The views of a scene show one set of named points, each view turned or mirrored, and shifted as a whole, with a little noise and some points left out.

Scene 1
View 1
vimu: [-16,  21,  10,   4,  28, -14, -23, -55,  -9]
ridif: [  1,  32, -19,  -8,  43, -31,  10, -45, -21]
detov: [  0,  11,  17,  31,   1, -47,  -6, -39,  -2]
vus: [ -1,  10, -18,  24,  17, -53,  25, -46,   5]
dadi: [ 12,  45,  31,   1,  35, -30, -18, -29, -43]
rinul: [-34,  28, -38,  11,  54, -23,   3, -76,   2]
lan: [ 11,   2,  13,  -8,  -4, -13,  -7, -38,   0]
fupa: [ -9,  17,  18,  -3,  16,   1, -32, -54,  -8]
ges: [-24,  42, -25,  21,  58, -44,   4, -62, -14]
fof: [-16,  34, -38,  -3,  57, -30,  16, -58, -10]
kirar: [ 10,  28,  -1,  16,  28, -53,  12, -35, -18]
Gog: [-14,  19,   9,  17,  25, -23, -18, -54,  -5]
rize: [-14,  20,   0,  -7,  29,  -3, -18, -58,  -5]
View 2
rinul: [  9,  21,   0,  37,   4,   2,  69, -27,  19]
fof: [  4,  22,  -7,  25,  -4,  -2,  45, -33,  -2]
lan: [ 45,   3,  30, -17,  -2, -40,  22,   3,  30]
fupa: [ 30,  18,  53,   0,  12, -31,  48,  16,  23]
dadi: [ 18,  35,  55,  -5, -15, -57,  26, -12, -19]
rize: [ 23,  16,  34,   6,   7, -18,  47,   5,  20]
ridif: [ 22,  13,   2,   0, -14, -24,  19, -23,   2]
ges: [  8,  32,   8,  36, -11, -23,  63, -45,   0]
vimu: [ 25,  13,  25,   4,   4, -23,  45,  -6,  23]
Gog: [ 28,  19,  35,  13,  -3, -37,  55, -17,  25]
View 3
ridif: [-13,  -2, -19, -12, -14, -14,   5,  22,  38]
kirar: [  1,  -2, -33,   8,  -4, -24,  24,   0,  52]
fof: [-29,  -3, -32,  -3,  -9, -12,  -4,  19,  52]
dadi: [ 12, -32,  -1,   2, -40, -31,  34,   6,  57]
detov: [  5,  -8, -21,   9,   3,  -6,  34, -19,  38]
fupa: [ -9, -35,  24,  -6, -22,  16,  31,  -7,  30]
vimu: [-19, -31,   7,   0, -20,  11,  23,  -5,  42]
ges: [-42, -13, -34,   8, -10,  -6,  -6,  13,  60]
vus: [-13,   9, -36,   2,   9,  -7,  12,  -1,  37]
rize: [-19, -22,  12, -11, -18,  15,  17,   5,  28]
View 4
ges: [-16,  55,  10, -18, -28,  -5,  31, -19, -24]
fof: [-14,  56,  15, -28, -17,  -2,  37,   8,  -1]
kirar: [ -4,  39,  -9, -32, -50,   5, -10,  -4, -10]
rize: [-17,  18,  15,   5, -27, -19,   8,   2,  25]
ridif: [-16,  45,   6, -27, -34,   6,  15,   9,   7]
lan: [  2,   8,  -3,  -6, -43, -20, -28,  11,  31]
rinul: [-10,  52,  21,  -9,  -8, -26,  41,  -8,  -9]
detov: [ 10,  23, -12, -11, -52, -28, -29, -12,  -7]
dadi: [-35,  18,  -2,  -6, -68,  28, -14, -10,  13]
vus: [  8,  48,  -3, -37, -32, -13,   1,   5, -11]
Gog: [-12,  24,   8,   2, -40, -23,   0, -15,   0]
fupa: [-20,   4,  13,  20, -38, -24,  -5,  -4,  30]

In a view up to two points have been moved. Name them for each view, in the order of its rows, or write none.
view 1: vus
view 2: ridif, vimu
view 3: fof, detov
view 4: none
